A landscape with many valleys, sampled at points; each row gives a point and its height.
From any point a ball rolls to the lowest of the 4 points nearest to it. It stops when none of these is lower. Distance is the straight distance between rows; heights are no part of it.
virip height 3.08: -2	-3	-6	-5	17	3	-5	11
vepe height 2.75: -5	-18	1	-7	-11	7	-14	-4
mivi height 3.50: -1	10	11	10	-14	-2	0	-17
tinuf height 1.27: 4	-8	8	-5	-30	-1	2	-17
zafi height 1.36: -3	-11	10	-2	-24	3	-11	-16
zub height 0.90: -11	2	-3	3	22	1	-8	16
rer height 2.06: 9	-15	-4	-13	-15	0	1	-2
Bidu height 2.38: 1	-3	6	-1	-19	0	-3	-13
keto height 3.24: -9	7	-6	2	33	-5	1	26
nagos height 2.40: 12	-9	-8	-5	-5	-1	7	-1
zet height 1.97: 2	-13	2	-7	-16	4	-4	-8
vek height 6.00: -2	16	0	9	10	-2	7	4
teru height 3.61: 3	-7	-10	-6	16	3	-3	12
ret height 1.63: -11	3	0	5	18	5	-10	10
tirup height 2.81: -8	25	2	14	22	-6	11	13
Sifuv height 2.67: 19	-1	-13	-6	1	-3	16	0
fetav height 2.53: -8	21	-1	11	27	-7	11	19
tada height 4.31: -3	3	1	4	7	3	-6	2
Deg height 0.66: 4	-26	0	-18	-23	2	-2	-3
gul height 0.27: 1	-15	8	-9	-27	1	-5	-11
ror height 1.79: -9	6	5	9	2	4	-11	-3
lub height 3.96: 4	-1	-11	-4	23	-1	0	15
git height 2.10: 9	0	2	-1	-17	0	6	-12
gade height 5.04: -6	15	6	13	-2	2	1	-9
Petug height 4.80: -2	7	7	8	0	3	-2	-7
bur height 3.14: -11	10	8	9	0	2	-5	-5
Minaz height 3.36: -3	4	-5	3	17	0	-1	8
Zos height 2.84: -7	10	-5	5	25	-1	1	15
Nuta height 1.39: 2	-14	-4	-7	-5	4	-6	0
Refiz height 2.03: 10	-6	2	-6	-25	-5	11	-11
Lat height 2.87: -6	-3	9	3	-12	4	-14	-12
Gen height 2.76: -5	15	0	9	22	-2	6	14
vaduz height 4.21: 8	7	-11	0	15	-3	9	8
suk height 4.24: 7	3	-8	-1	14	-2	5	7
vulog height 1.38: -14	1	4	5	9	5	-15	0
riso height 3.38: 1	8	6	6	-14	0	3	-14
Gani height 2.11: -1	8	-7	2	22	-4	4	12
Rovev height 2.52: 7	-16	-10	-12	-1	2	-2	2
pava height 2.80: -19	13	12	13	2	3	-9	-4
Kamed height 1.20: -2	-25	10	-14	-33	0	-8	-8
kib height 3.21: 6	-1	-6	-2	2	0	2	0
pak height 5.42: -13	19	6	14	16	-4	4	7
figu height 1.57: -4	-21	11	-10	-30	3	-16	-11
Kefez height 3.62: -3	-6	1	0	0	5	-10	-2
Siv height 1.00: -17	4	10	11	5	5	-17	0
Les height 3.10: -11	14	-3	4	34	-7	6	27
tivon height 2.28: 15	-9	-14	-9	4	-1	5	3
nonu height 2.92: -7	18	-3	7	34	-11	12	25
zati height 2.04: -12	8	0	6	17	0	-7	9
Peb height 2.32: -9	-11	10	-4	-13	6	-16	-10
Sogu height 2.23: 6	-11	14	-7	-42	-6	8	-19
Mupo height 2.02: -3	3	-5	0	20	0	-4	15
taz height 2.22: 19	-11	-13	-14	-2	-4	13	2
Vali height 3.98: -2	-1	3	4	-2	3	-7	-3
Fugup height 2.51: 14	-3	-10	-5	6	1	7	2
bezun height 2.68: 2	-5	2	-4	-14	0	-2	-8
fisaz height 1.84: 8	-17	5	-11	-30	-2	7	-9
nom height 1.77: 3	0	10	2	-26	0	2	-17
nitof height 3.37: -5	-1	4	2	-6	4	-11	-7
Tisut height 1.48: -1	-20	2	-14	-19	3	-9	-4
nogi height 3.97: 4	3	-3	0	-4	1	4	-6
Pumoz height 5.49: -10	15	8	15	5	2	-1	-2
bub height 3.46: -6	5	12	9	-13	2	-8	-13
kudi height 1.73: 0	-18	15	-10	-40	-1	-3	-16
pabo height 2.50: -7	-5	1	-1	5	5	-14	3
Ves height 1.74: 0	19	-4	10	21	-7	14	11
tav height 1.67: 16	-20	-11	-18	-3	0	4	6
tafol height 1.31: 11	-24	-8	-19	-14	3	1	2
luvo height 1.78: 14	-6	-4	-8	-16	0	9	-6
vis height 2.63: -4	4	12	8	-19	0	-4	-18
paz height 3.99: 4	0	-12	-3	17	-2	3	10
beg height 1.89: 15	-16	-12	-14	-6	-1	8	1
Zape height 5.26: -14	20	13	17	2	-2	-1	-7
maf height 4.32: 2	-2	-7	-4	10	2	-3	4
fizug height 5.32: 0	13	-1	11	5	-2	7	-1
bazi height 6.40: -4	14	1	11	10	0	3	0
Zubo height 3.16: -7	6	0	5	17	3	-2	9
kisal height 5.24: -1	5	1	4	5	0	-1	-1
pufu height 4.44: 9	8	-6	2	8	-2	11	0
Kos height 4.63: 6	9	-5	4	5	-1	9	-2
ped height 1.37: 1	15	-6	6	23	-7	12	14
Novur height 4.33: 12	11	-10	4	11	-6	14	5
biso height 2.05: 16	-4	-9	-7	-12	-3	13	-8

Two balls start at each pair of points below. Name the first point that both come to, or write -.
vaduz and Zubo => zub
Fugup and pufu => -
suk and Novur => paz
maf and lub => Mupo

Write out the way that a ball takes from each point below.
Kefez => pabo, vulog, Siv
riso => git, luvo
fetav => Ves, ped

Where does a ball stop that starts at each point below?
nitof => Siv
Sifuv => Deg
Minaz => zub
gade => Siv
pak => ped
Zos => zub
